Points on a hilly landscape, in no order, each with its height.
From any point a ball rolls to the lowest of the 2 points nearest to it. It stops when none of these is lower. Distance is the straight distance between rows; heights are no part of it.
K846 (h 1.72): [-29   9  -1 -22   5  -6   4   1 -21  13 -19  -5  16 -13  -4 -15   4   9
 -25  10   2   0   8   5  12  -3  -5  -8 -10  -7 -10   4 -14 -17   9 -13
   7  -4   0   5  11   7 -17  14 -15  14  -2 -14 -34  -8]
K322 (h 6.11): [ 25 -10  15  11 -21  -7   5  -6   1  -1  23 -25  -3  -8  16  10  -8 -16
  10  -2   6  15  -5   6  -7 -13  -8  -6  24   7  -6 -15  10   5   2  10
   4  14  11  -2  -9  -3 -16  -3  -1 -31  12 -11  35  17]
K705 (h 0.62): [ -3 -15 -21 -10  22   9 -10   7  -9 -11  11  12  23  18  -9  -4 -15 -10
  14  20  -5  34   9   2   5   3   9  -5 -13  -7   5  -2   6   8  12 -18
  -4   7  29  -3  23 -11  -5   5  -7  -9  -6  -1 -15   2]
K536 (h 4.31): [  6  -8 -13   5  25  -7  14   8 -11  -7   3 -11   1   0   4  11 -10   4
  -2  27 -26  17  13  -6 -10  -9  14   5   2 -11  -2 -18 -14   8  14  -9
  16  31  21  -1   5  12   4  13   8   4  23  -2  -7  22]
K709 (h 4.01): [ 12  33  -6  13   4   9  -7  -9  -5  19 -13  14   9  14 -20   4  14  11
  -2  -9  20 -19   9   4 -19  11  10   0   6  -3   1   6   3  -4 -19  -3
  -4 -14 -18   6 -13 -17   3   5  -3   9 -10  -4   5 -21]
K662 (h 1.73): [ -6   3  -7  10  25  -4  -1 -20 -22   3 -20 -21   4  32 -15   9  -5   8
 -12 -13  -2  -4  16 -18   5  15  11   2  -2   4 -10   3 -34  10   4  -7
  -2  -8   2 -12  10   4  15  -7 -15  18   0  -4 -24 -16]
K823 (h 1.15): [  5 -15  -8   0  16   3   1 -12  10  -6 -21  -9   1  20  -9  19  -5   8
  11  -2   1   3  10 -31  16  22  -3  12  16  12 -12  -1 -19  29   6  -5
  -4  -2   7   0   8 -14  10 -41   2   5   2  -9 -20  -7]
K143 (h 3.58): [ -1  19   2  -5  -4  15  -7 -22  14   3   4   6   9  -6  12   6  16  11
  -4   6   3 -17 -29  -5  -5   0   1   4  -8   3 -16   6   2 -19 -38   4
 -10 -10 -15   8 -31   3  20 -29  -4 -21 -12  13   3   3]
K274 (h 5.91): [ 24  -5  13   3 -29 -30  12  -4   7  -2  10  -8 -23 -17 -11  14   1 -17
   8 -12  19   9  -3  20  -8  -1  -2   4   1   1  16 -25   6  -2 -15  14
   5   7   8   7   5  17  -5  -6   7   0   6  -5  50   7]
K441 (h 3.52): [  3 -23  15   1   3  -7  15   7  15 -21 -10  -6 -14  -1   0   8  -9 -28
  -6   7  -2  -8  29   1  12  10  -5   0  17   2 -27 -35 -31  25 -13   4
   5  16  27 -20  -9   4  -4  -8   0  -7  -2   5  -4  15]
K91 (h 4.75): [-33  10   0   6  -3  14  26  23   1   5 -18  -5  -9 -11 -11  -4  33  -9
   3   5   2   6   6  22   9  32  15   9  25  24  -3 -18   5  -4 -17   8
  -1   9  25   0  -1   2   2 -14   9  27   1  15  -4 -15]
K404 (h 5.65): [-11 -22  19 -33  -8  12  17  19 -13 -28  -5  15  33  -6   3 -11 -13  -4
  -1   1 -10   2  22   5   5  -5 -38  -4  12 -10   3 -17  11   2   1  -2
 -10  23  15 -20  17 -14 -29  -7   8 -12 -10  -6 -15  12]
K867 (h 5.09): [-27  -3   3  23  10  10   3  29 -24  17  -7  23  27   4  -1 -12  -8   4
 -12  -5  19 -15   7  15   4  22  13 -22  11 -14  16  12  19  -9  11 -13
  -1   9  16  18  12   0  -3  -4 -12  31  -2   1   1 -29]
K473 (h 6.08): [ -5  -3   1 -11 -20  16   6   6 -13   3   1  14  32  -9  38 -15 -12  40
  -7   1 -10 -17   2  -5  -2 -11 -18  -4  -3 -16  11  19   8 -14  -4  15
   1   9   2   0  14  16 -27   2   3  19 -16 -14 -26   8]
K104 (h 5.01): [ 19 -13  -1  -2   0  -2 -10  -2   7 -11  18  -5 -32   3 -12  13 -11 -19
   3  -4 -11  -3  15   3  17  -4  15  20  34   4   3 -13   7  12  -4  15
   8   6 -11   2 -29  13  -7  -1  37   0  15 -11  16  19]
K866 (h 4.04): [-11  -1  -2  -2  10  28 -10 -11   1 -16  21  -6  15  -8  21  16  -5   9
  11   3 -24 -10 -10  -7   2 -13  -2  10  14   3 -25   4  10 -26 -23   6
   2  -1 -15   5 -28  -8  20  -8  -3 -31   1  17 -10  13]
K387 (h 5.72): [ 34   6  13  10 -26 -28   0   4   9 -17  12  10 -12 -21   1  19 -12  -2
  11 -18  -6  -8 -14  11 -26   0  -2  -2 -17 -14  19 -11   6  -2 -18   8
   1  15   3  16  11  16   6  10  -5   4 -16   4  30   5]
K931 (h 4.22): [ 11  -9  -1 -39  -5 -11  -3  -2 -28 -14   4 -13  10   5  -6 -11 -10   0
   5  -5 -17  34  17  -4  22  -2 -26   1  -2 -13  16   4   3  -4  14   5
  -8   3  -7  -5  21  23  -1  12  -5 -16   4  -2 -16   6]
K153 (h 2.72): [ 10  20   0  -6 -27   3  15  14  19  20 -12  -3 -10 -24 -21  12  28  -4
   8   8  -3   9  19   3  -6  33  -2  11  29  -4  11 -13 -22  22 -12   9
 -10  11  12   4  12  14  -6  -3 -21   1 -18  10  -3  -9]
K290 (h 3.19): [  0  23  -5  -1  -7   4  -4 -26  40   5  12  12  10  20  -6   7   3  14
  -5  -5  21 -12   5 -16  -1   1   8  11  13  -3  -8  19  -7  40 -12  -6
  -3 -12  -5  -2 -13 -32   1 -10   0 -17  -2  10  17  -1]
K899 (h 2.17): [  0   1 -11  -6  28 -26  -2  10 -15   1 -15 -29 -10  22 -22  -5  -2 -19
 -19  -5   9   4  22 -19  15   2   0   6 -12  15  -3 -14 -32   0  14  -6
  -1 -14  -5 -17   9  -9   4   3 -17 -13   0 -15 -24 -12]
K613 (h 2.86): [ 23  24  -8  -9 -17  -4 -10 -20  20  -6   5 -11 -10  18  -4   3  -9  20
  14 -16   2   0  -8  -8   7  -8  -3  -3  19  12   7   7 -12  35  -3 -21
  -6  -5  -8  -7  -9 -26  -1   3   6 -13   9  -5  26   2]
K255 (h 7.69): [-15 -10   0  18   3 -17   6   2   1 -20  20  20  -6 -11   6   9 -12  -5
   3  26  -7   3 -26  14 -11  -6  20  -3 -26 -15  -3  -5  19   8  18  -3
  23   4  32  15 -13  13 -10  12   3  14  -9  -1  11  16]
K568 (h 2.98): [ -1   7   2  20   8  26   9   8  13  30   6  -3  20   3   9  -2  -4   6
   5   7  18  12   7  -6 -16  14   0 -11 -18  -2  -3  34  26 -15   6  -3
 -27  -1  -7   7  19 -20  16  -1   6  16   0  16  21 -32]
K49 (h 6.49): [-26  31  -1 -48 -17   4   4   1   8 -15 -12  -7  23  -8   5 -26  -5  21
   4  -5  -2  10  -6  11  11 -45 -21 -12   4  -3  14  -1   1 -14  -8  -3
   9   6 -14  -8  14 -19 -17  23   0 -13  11  -6 -13   7]
K150 (h 4.82): [ 13  -1 -11  11   2   3  -9  -1 -10   2   5  -6 -22   3  11  -5  -9  -9
   1  -5  -8   7   8   7  -1  -4  36  12  26   8  -1   7   3  20  10   6
  -8  22   2 -11 -12  26   2  11   6  -1   8  14  16  13]
K759 (h 0.65): [-16   9 -12 -18   4 -10   8  11 -31   5  -5  -4  -2 -33 -22   7   8  -7
   1  20 -11  -1  17  12  14  24  10   3   6  -2  12  -6 -39  -3  -4   0
  26   9  -6  40   3  33  -1  19  -6  16   3  -2 -18   1]
K615 (h 4.79): [ 20 -14  -2  -4  12 -16  -5  -9   2 -24   5  -7  12  -4 -18  -2  13   2
  21  -6   6   4  14  -9   1  12 -12  -2  -4   1  11  -9   5   3  -8   1
   7   1   4   7  -7 -12 -10 -39  19   6  -2 -27   6  -7]
K7 (h 5.26): [ 17  -5   9  -1 -12 -14  -6   5   4  -7  -3 -21 -40 -21   3  -1  21 -13
  10 -17 -15  -3   9  -5  12  -1  -2  10  20   6  -8 -24   4  11   6  21
 -16  -5 -13  -4 -14  13 -14  -6  12   7  18 -20   8  18]
K59 (h 4.07): [ 12  16 -12  -5   0   1   1  -9 -11   0   6  -5  21   6   8  -2 -14  24
  -4   3 -21  26   7  -9  -4   2  11   3  12  -7   2  15 -14  13  14 -26
   3  26   9   4   6  19   8   5  -4   2   5  11 -20  21]
K919 (h 4.37): [-15  -7   7  14  13   6  13   6   7  -4 -24  -8 -19   1 -11  10  18 -16
  -7   2   5   3  -8   2   0  13   2  15  15  15  -5 -13  12 -14  -2   2
   5  -2  11 -13   8 -17  16  -7  13  -3   8   6   4 -24]
K429 (h 2.53): [ 10  -3 -17   2  16 -21 -13  18 -28  -7 -21 -29  -2  15 -28  -1   1 -30
  -7  -2  -7  10  12  -4  33   1  -1  -2  -9  23   4 -29  -5   2  27  -8
  21 -16  -5  -1   3  -3 -22  15   3  -1  14 -34 -30   6]
K299 (h 5.28): [-20 -18  15  11  -4   6  24   0  11   3  -6  24   2  25   4  -6 -14   7
 -18  12   6  -7 -17  11  -8 -18   5  10 -17  -5 -22  29 -16 -13  -4 -10
 -12  -5  -6  -4 -20  22  22  -2  17   8  -1  43  28 -13]
K743 (h 4.53): [ -4  18 -12  20  17 -10  -1   2 -29  16  10  -8   1   5  -6 -11   7 -13
   0 -17   9 -17  -5  26 -11  -8  12  -4 -16  11  -5   3  18 -39  -8   8
  19 -13 -34  19 -26  -1   7  11  25  21   8  -4   8  -7]
K420 (h 1.26): [  8  15  -3 -24  -2 -17   8  -3 -24   1 -12   3  11 -30  -9  16  -5  27
   0   3 -20  -4   7 -12   2   7 -12   3  -5 -17  21   1 -16  -7  -1  -4
  24  17 -10  34  12  11  -7  13   9  28   6 -16 -12   3]
K28 (h 6.79): [ 22 -22   1  -1  -3   5 -16 -14   3 -26  11  -1  -2  21   3  22 -11   1
  14   3  -1   5 -14 -16  -4 -17 -11  12   1  -5 -14 -16 -10  10 -21  -6
  -2  -8   4 -22 -13  -8  23  -7 -10 -28  -9   1   1  22]
K653 (h 1.79): [-16 -13   9   4   1  26   6  17  28   8  -2   1  10  -6  11  -1 -14  16
  10  10   0  10  -9 -12   4 -13 -22 -15 -25   7   2  11  10 -12  24  -6
 -22 -10  -8  -8  11 -25  23  28 -22 -12  10  32   1 -22]
K873 (h 4.41): [  0  -5   8  17  12  -7  10   2  48   0  -1  10 -26   5 -10  12  11   1
 -17  15  -3 -11  -8  -6 -22  -5  13  12 -26  -4 -15 -11  -1  12   8  -6
   7  -5 -19  -5   5  -4  27   6  13  -3   6  21   2   8]
K275 (h 4.80): [ -2 -15  10   1   2 -13  22   4  36  -6  -7   3 -19 -20  -5  -5   2   5
 -21  10  10 -20   9 -11 -14 -11  -9  -3 -17 -19 -16 -21 -15  10   4   2
   0  -8   0 -16   1  -2  -8  -9  -6 -23  -2   2 -10   3]
K46 (h 5.27): [  3  -1 -10   5  -7  -4 -23 -13  -1  -1   4   2 -19  -4  -9   6   0 -22
  -8  -3   3   2   4 -13  12   1  -3  -2   0  -2   4  -1 -16  24  23   4
   9  -9   7  -4   3   8 -16  17 -11  -1   3 -28 -15   6]
K273 (h 6.68): [-14  25   2 -36 -32  14  -5  -1 -12 -13   6   0   9 -31  14 -12 -11  20
  13  13 -16  -1 -10  15   9 -33 -34 -17  11  -6  15   1  -8 -15 -10   4
  20  16 -26  27  15  12  -5  31 -14 -24   4  -1 -14  19]
K476 (h 4.92): [-34  -7   4   9   9   7  -9  22  -8   0  -2  39  12  -6  16 -10   1   3
 -19   8  19 -28  10   9   8   7  19 -10   5  -6  -7  -1   9 -11 -16 -12
  -2  -4  23   8  -2  -3 -11  -6  -6  23 -13   6  -6 -26]
K932 (h 3.55): [  9  17  -5  11  -2  14  -6  -7  33  -8  11  39  -4  11 -14   8  13   6
  -1   6   3  -4 -24   7 -12   9  19  22   7   2 -17   1   5  21 -13  -2
   2  -3  -5   6 -21  -6  11  -8  12  -3 -11   6  18   0]
K455 (h 5.07): [ -5   7   0  -2   4  -5  -4   4  15 -18   6  14 -19 -20  -2 -12  14  -9
 -13  -8  -1  -2   3  -1   3 -13  11  -2 -29  -5  -3 -31  -8  11   3   1
  -2  -6  15  -3  -3   0 -16   8 -18 -18  -6 -10 -17   5]
K397 (h 2.47): [ 16  16  -3 -14 -15 -15  -6 -21  31  -8   6 -22 -11 -13  12   3   6  23
   6 -10 -10   1 -13  -2  -3 -29  -5   4  12   7  -1  -3   9  18 -14   4
  -3 -11 -19  10 -11 -10   3  -5  18 -16  15  -5  18  10]
K512 (h 7.45): [  6 -12 -11  30  22  13  -4   9   7   6  29  27  -9  25  -1 -12  -4 -39
  20   9  15   6 -10  23  -6  10  24  -7 -21   8   0   7  16 -15  19  10
  17  -2   4  -3  -7  -4   3  11  20 -16  -8   5  16  19]
K244 (h 4.16): [  3  18 -17  19  21  14  13   7  -2  16   7  18 -13   6   0 -11  13  10
   3 -13  19 -12  -8  24 -10   3  37  16 -18   6 -17   7   3 -19  -1  14
  12 -12 -24   4 -13  23  29   7  15  15  -4   6   8  -4]
K580 (h 5.29): [  2  -8  -1  23   4  -9  13  17 -10  21  -1  -4  10   1  -6   6  -4  -6
  -1   2   0   4  10   3 -10  20  -1  -8  -3  -2  39  15  16  -7  30   1
  -7  16  -5  16  20  -2  -6   1   5  35   3  -3   9 -35]
K232 (h 2.42): [-29   2  13  22  10  34   9  17   4  30 -14   5  24   1  21  -1 -20  11
  -7   1  13  -5  -5  -4   4  -3  -3  -4   1   9   1  28  10 -21  19  -8
 -24  -4   0  -2   3 -20  19  18 -12  15   8  32   4 -29]
K948 (h 2.22): [-10  30  -7   6   2   4 -14  -9 -14  21   1  -3  11 -23  15 -11  13  26
 -14   5   1  -8   3 -11  -1 -11  13   4   3 -16 -12  11  -6  -7   6  -6
   6 -21 -13  14  -9  21 -12  10 -16  15   6 -14 -31  16]
K754 (h 4.52): [ 14 -24  -6 -25   3  -7  -3   3 -12  -4  -8 -17  27   9 -18  -5  12  -1
  14  -9   2  20  16  -6   6  14 -29   6 -11 -10  15  -2   8  -5   9  -2
  -9   4  -2  -8  22  -8 -17 -19   6 -15  -6 -14  -2 -21]
K241 (h 3.98): [ 24  -8  -5  14  10   5  17 -10  25  -6  11  13 -18   4   0  16  12  16
   1  13 -16  -4 -24  -8 -17   8  11  26  -9  -6 -14  -1   8  -7 -12  -1
   0  -6  -7   2   2  17  26 -18  25  -3  -3  20  13   2]
K166 (h 3.74): [ 18  46 -11  20   6  -8 -17 -19  13  21   3 -15  20   8  -2   3  16  13
   2   3   7   1   0   1 -17   2  14 -11   2  -5   7  22 -10   5   4 -15
  -5  -4 -11   0   1 -21  -6   8  -7   9   0 -13   1  -4]
K411 (h 2.34): [  5   9   4  -9 -17   1  10  11  -8  28 -32  -5   7 -24 -22   7  19  -3
 -19  12  -2   8   1   9  -3  21  -4  -3  21   5  18  -4 -14  19   3  -2
   1  16  11  -3  24   6  -6  10 -30  11   7  -7 -10 -11]
K564 (h 4.35): [ -5  26  10  10  16   7   4   4  15  -1 -24  31  -6  -3 -15  10  15   8
 -15 -22  15 -38  13  -7 -31   9  16   0   6  -2   0 -15  -4  -1 -28   0
 -14  -4 -15  14  -6 -10  -6 -24  -9  28 -20   1   1 -28]
K630 (h 4.68): [-10   9   3  31  25   6   1  24 -11   3  -5  29   5   3   2  -7  17   2
 -19 -16   9 -43  10   4 -12  13  16   0  -5  -9  -5 -14  14 -22 -15  10
  -4   9   6   6 -13   8 -18 -21   5  33 -13 -12  -5 -14]
K547 (h 6.46): [  2  22  -1   3 -16  -8 -14   1 -21  -6  -7 -16   5   7  12  16  -4   4
  -1 -16   1  -2  -8   6 -12 -11   5 -10   2  14  -5 -30 -19   9 -31  -7
  -9   7   6 -18 -23  -3   0   0 -38 -19  -7  -4   5  16]
K459 (h 6.94): [ 19 -24   5  -2  -6  -2 -18 -12  35 -14  22   1   1  15   4  -4 -23 -11
  13  21  11  12  -7 -15   0 -25 -12  -9  -9  -8   0   6  10   2   5  -4
   8  -4   8  -5   2 -22   1  -9  -7 -43  -8  -8   0  12]
K626 (h 1.17): [ -9 -13   5  -1  18  24   5  20   4   1  -1   7  25   2   7  10 -25  -9
   6  19  -7  19  -2  -7  17  -5  -8 -13 -18   9   2   4  11   3  18 -28
  -8   9   4  -2  24 -32   8  36 -20 -14   9  15 -14  -9]
K186 (h 3.43): [  7  20 -12  32  28   4   5   0  19  22  12 -11   3  16  -2  -2   5  -6
  -5  -3   3  11  -2   0 -19   1  15  -7 -14   4  -2  19   7 -10  16  -5
   0  -3 -17   2  -1 -30  10  16   7   8   7   8  22 -15]
K973 (h 3.67): [-18   7  -8 -22 -23  16 -34 -14 -36  15  10 -19   5  -7  22 -14  -4   9
   5 -14  -1  11 -13   3  30 -11   4  -8  19  15   5  24  11 -11   2   2
 -11 -18   3   6 -10  20   3  -5 -13 -14   2  10  -4   8]
K214 (h 0.57): [  1 -24 -15 -12  19   8  -3   0  15 -10   3  12  -1  33 -14  -3   3  -1
   5  14   6  11  10  -7  12  15   6  -3   5  -9   3   7   3  26  21  -9
   1   0  25 -12  18   2   8 -25   4  -4   0   3 -14  -5]
K64 (h 5.52): [ 15  -7   4  12 -10 -29   0   1  -2  -8   0   8  -4 -16 -16   6  -2  -1
   7 -13  -6  -8  -6   1 -26  12  -9 -10 -27 -20  24  16   2  -5  17  13
   1   6  -7  20  27  14  -1   6   8  29   3   0  14 -13]
K647 (h 5.47): [ 27 -27   7  -2 -15 -10   5  -7   9 -11 -11  -8 -22  -3  -6   6   9 -17
  -1   3 -10  23  -9  -2   8   8 -20   9  -4  -8  -7 -22   2  15  27  11
  -5  -4  22 -14  28  12 -13   6  -6  -4  -9 -26 -20   3]
K101 (h 5.55): [-21 -13  11 -11  -7 -15   9 -18  26  -2 -10   8 -11  11   3 -16 -14  13
 -18   0   8 -14 -14  -8  -7 -21  -2   3 -27 -11 -15  10 -23  -1  -7   1
  -6 -23  -6 -14   3   3  18  14  -1  -6  -4  32  18  -9]
K193 (h 3.30): [-12  13   8   4 -20  15 -21 -13 -35  13  12  -9   9  -8  27  -2  -6   9
   4 -13  10 -18 -26   4  -2 -24  -9 -19   5  -6 -12  22  13 -34 -13  10
  -9 -25   0   2 -15   6 -14   5 -17   8  -8  -4 -10  14]
K330 (h 2.93): [-25  19   6   4   6   9 -14  14 -29  16   5  -6  32  -1  22 -11 -13  17
 -10  -4  12 -21   1  10  -1 -14  -8 -21   2  -9  20  23  20 -35   1  -4
   2 -16  -5   9   0  -4 -11  17 -14  13 -10  -4 -16  -6]
K379 (h 1.83): [  2   3   9 -33 -28 -15  16   5 -15  13 -28  12  13 -30 -22  10   1   3
   7  10  -5  14  -8  17  12  17 -28  -7  -1  -7  29  -1  -1   4   3   6
  25  19   5  23  27   4 -18  13  -3  24   5 -15  -9  -9]
K940 (h 5.42): [ -6 -29  10 -32 -18   2 -11  -5  -4 -26  -8  17   6  -4   0  -7  -7  -5
   5  -6 -17  -8   4  -4  19   2 -23   3   3  -2  -4 -11  -6  15 -18  12
 -14   8  18 -16   4   0 -18 -26  -2 -11 -12 -11  -8  13]
K980 (h 3.66): [ -2  -3  11  -2 -13  -5   2 -13  10  -8 -20  -5 -15  -9   4  18  16   4
  -4   3 -17 -20 -21 -24 -20 -11 -40   5  -3   6  -6  -3   2 -11 -11   9
   2 -34 -18   8   7 -40  11  11  11   0   2   0  -7   3]
K439 (h 5.00): [  5 -29  -1 -13  -7  -7 -24 -17  18 -10   8  14 -10   2 -15   2  -4  -4
  23  -8  11  -8   8   0  24  12  -2  -7  22  22   7   7   5  21 -12   1
   2  -9  -5   5 -18  -7 -13 -44  22   8  -3 -14  13   3]
K248 (h 5.02): [-11 -15   1  12   4  15   5  -4  -5   3  14  20  -6  21  15 -13  -8 -18
 -14   1  -6  -1   1   9   7 -14  21  13  16  -1 -26  30   4  -1   5   3
  -5   7  -1  -8 -17  25  13   4  21  -7   2  31  18   6]
K650 (h 4.88): [ -2   4  13  18   9 -16   3   4   3   2  15 -15 -15 -14  11  -7  20  -7
   4  -8   1   7 -11  11 -16  -5   5  -7 -28  -2   2  -5  29 -21  -9   7
   2 -11 -17  -2 -10   4  -4  -2  19   5  12  -7  21  -4]
K477 (h 5.87): [-15 -18  15 -26  -7  18  11  21 -41  -7 -13   9  45  -2  23  -3 -14  11
  -2  -6 -15  14  18  -3   9  -9 -29  -8   6  -1  21  12  12  -8   5  -6
  -4  17   1   0  16   5 -19  17   7  10 -10  -8 -37   5]
K357 (h 7.21): [ -2 -29 -10  17  16   1  -9  -8  10   9   9  13 -25  25 -15 -14  -3 -32
  -8 -14  13  -8   7  -6   5   4  10  -4 -11  17  -8  13  21   2  32  -5
   5 -16  -3 -14  -4 -27  -9  -6  28  -8   9  -9   2  -9]
K451 (h 6.29): [-16  12  -1 -29 -35   3  -8  -7   1  -2  -4  -9  22  -9  35 -36  -2  17
   6   1  -2   6 -11   3  -6 -19 -27 -11  -6 -13  12  11  13  -9  -4   4
   2   3   1 -13  14  11 -21   0  -7  -4  -5  -3  -2  -4]
K888 (h 6.30): [ 16   7   8   7 -26 -20   2 -15 -16  14   1 -36  -4   1   3  12  -7 -14
   1  -9   4  -6  -7  12 -24 -21 -12 -18  15  10   5   2 -13  -2  -5  15
  -6   2  -1 -14 -11  -7 -12  11 -29 -18   4   3  16  13]
K779 (h 3.00): [ 14  18   5  -7 -10  -6  -1 -19  18   6  -3  -5 -14   2  19  12  21  18
  -4 -20  -8 -16 -21 -15 -16 -13 -21   5  -1   1  -7  16   6  -3 -23  -7
 -10 -30 -30   3  -4 -14   8 -12   4 -14   3   3  10  -3]
K657 (h 7.06): [  0 -31   8  -6   5 -12 -13  -8  22   4  13   5 -18  13  -1 -19 -18 -25
   6   1   9   5  -5 -17   9  -6   8 -26  -6  13   2  -6  15   2  23  -8
  10  -3  20 -10 -15 -28 -15  -5   8 -42   7 -14   9  10]
K857 (h 3.92): [  2 -31  11   4   3  10  11  -5  -3   1 -15 -13 -14  -1   2  -2  11 -13
  -3   4  -7   3  12  -1   3   7 -17  10  17   8 -19 -13 -14  -8  -4  10
  -5   9   6 -22 -12   3  19 -24   4 -12   2  12  -3   4]
K522 (h 5.54): [ 30 -18   5  -4  -2 -35  12  -3  -8 -11 -22 -32 -42 -17 -15  10  16 -32
   0 -10  -5   2   6  -6  11  15 -23  11   5   7  -1 -36 -14  10  13   8
  -3 -18  -2  -3  10  11  -7   4   3   8   6 -28  -4   9]
K967 (h 4.57): [ -1  29 -10  13  15 -11  13  16  -1  -6  -5 -12   0  -3   1   1   1   8
 -10   5  -7   4   7  17 -14   0  31   6 -12 -17  13 -27  -9   5  -4   0
  -1  20   1 -15   3  18   7  12   5   7  10  -3  18   0]
K375 (h 3.49): [  1 -23  11  12  13  17  -3  -6  -2   6   8   0  19  28   0  -4 -15  10
   3  -4   1  20   6 -23  -9   2 -11   1 -19  -9   4  21   5 -23   1   9
 -26  -1   9  -5  12  -3  24 -14  -4   4 -13  35   8 -27]
K956 (h 6.62): [ 10  15  -1   2 -13  10 -15  -4   5 -25   5  -9  -7  10  28   3   3   9
  11 -10  -4  -1 -25  -5   4 -16   3   8   6  24  -9 -34  -5  16 -40  -7
  -3   7   8 -18 -18  -1  11 -20 -12 -33  -2   2   3  32]
K957 (h 3.81): [ 10  43 -16  22  22   9   4  -7  26   9  12  -5  -8  11   5  -5  19   6
  -2   1   8   1   2   7 -17   0  43   5 -12  -2 -12   6  11  -7  -9   7
  -6 -10 -40  -2  -8  -5  29  -8  10 -12  -3   5   9  -1]
K348 (h 3.14): [  3  -2   4 -13  -8   7  29  14  33 -10 -20   2 -21 -19 -19  14  17  -1
   4  16  -2   2  20  -9  25  21  -4  20  31   2 -10 -30 -23  26  -9   5
  -3   8  28   0   7  -4  -5  -7   0   7 -11   4 -20  14]
K533 (h 7.33): [  0  -2 -14  11  -2   5   1  -2  -3  11  16  15 -23  24 -25 -16   4 -36
   5 -12  18   8   0  20   6  12  15  -3   5  16  -2  19  13  -8  26  -1
  11 -15  -5   1   0 -14  12  23  14  -6   6  13  10  -8]
K393 (h 4.81): [ -8  16  -4  12   6 -12   9  31  -5  -1  -9 -17 -11 -10  -7   0  16   4
   9  -1  -4   7   4  14  -8  22  21   6  15  12   5 -27  -1 -11 -19  15
  -3  20  12 -15  -3  20  -8 -21   4  20  10  -5  10  -6]
K365 (h 1.18): [-21  19  -9 -10  21 -24  12   7 -19   4 -17  -7  11  -4 -23   6  -4   3
 -16  20  12   2  14  13  -1  16   2   0 -10  -3 -12  -9 -43  13 -10 -15
  19   0 -11  23  11   4   9  10 -16   9   1  -2 -19   3]
K712 (h 3.82): [  3 -10   0   4   1  20  -8  -4 -24   6  10  -4  18   1  11   6  -6  15
  10  10 -11  11  14 -20  -6  12   2   3  -1  -7  15  37   1  -1   9  -3
  -6   8  12   1  10  10  14   1  -6   9  -8  23   3 -10]
K698 (h 5.19): [ -3 -39  10 -13  -8  -7 -22 -19  -2  -3  11  15 -13  18   5 -13 -27  -6
   2 -12   8 -11 -14  -9  27   7 -12  -1   6   4 -11  23   1  25   1   1
 -10   0  16 -10 -13   0  -8 -29  -3  -4  -6  -2  13   5]
K4 (h 7.57): [ -7 -17   7  26   9   5  10   4   2   5  31  30  -1   9   9   0  -3 -21
   2  13  16 -11 -26  19 -14  -8   9   0 -25  -9  -8  18  33 -10  17   2
  20   6  -1  16 -25   1   0   8  14   8  -5   0  25   6]
K870 (h 2.59): [-15  25 -19  -1   8  13 -18   7 -27   9   1  -1  18 -18   9   3  -6   9
  -1  10 -11  -3  -6   6  -2 -12  29  -4   0  -2  20  12   5 -21   7 -10
  11 -11  -5   7  -7   3   0  36 -24  22  11  -1 -29   4]
K111 (h 3.95): [  0 -17  -2 -40 -18   9 -23  -7 -36  -3  19 -15   1   4  19  -9 -20   5
  18 -15 -14  20  -3  -3  38   5 -18   6   4  14   2  14 -10  13   3   8
  -7  13  -6   3  -6  31   3  -5  -1 -12   2  -3  -3  24]

Two balls start at each pair of points below. Name the first point that both come to, or write never.
K547, K393 -> K568
K4, K743 -> K186
K940, K956 -> never
K630, K957 -> K186
K967, K244 -> K568

Call two points neighbours if one is among the 2 nearest of the other. Go from one point of each pair to the other, from neighbour to neighbour, staying as low as possible. Name the highest point that can't be avoided.
K397, K150 -> K522
K759, K214 -> K393
K397, K759 -> K46
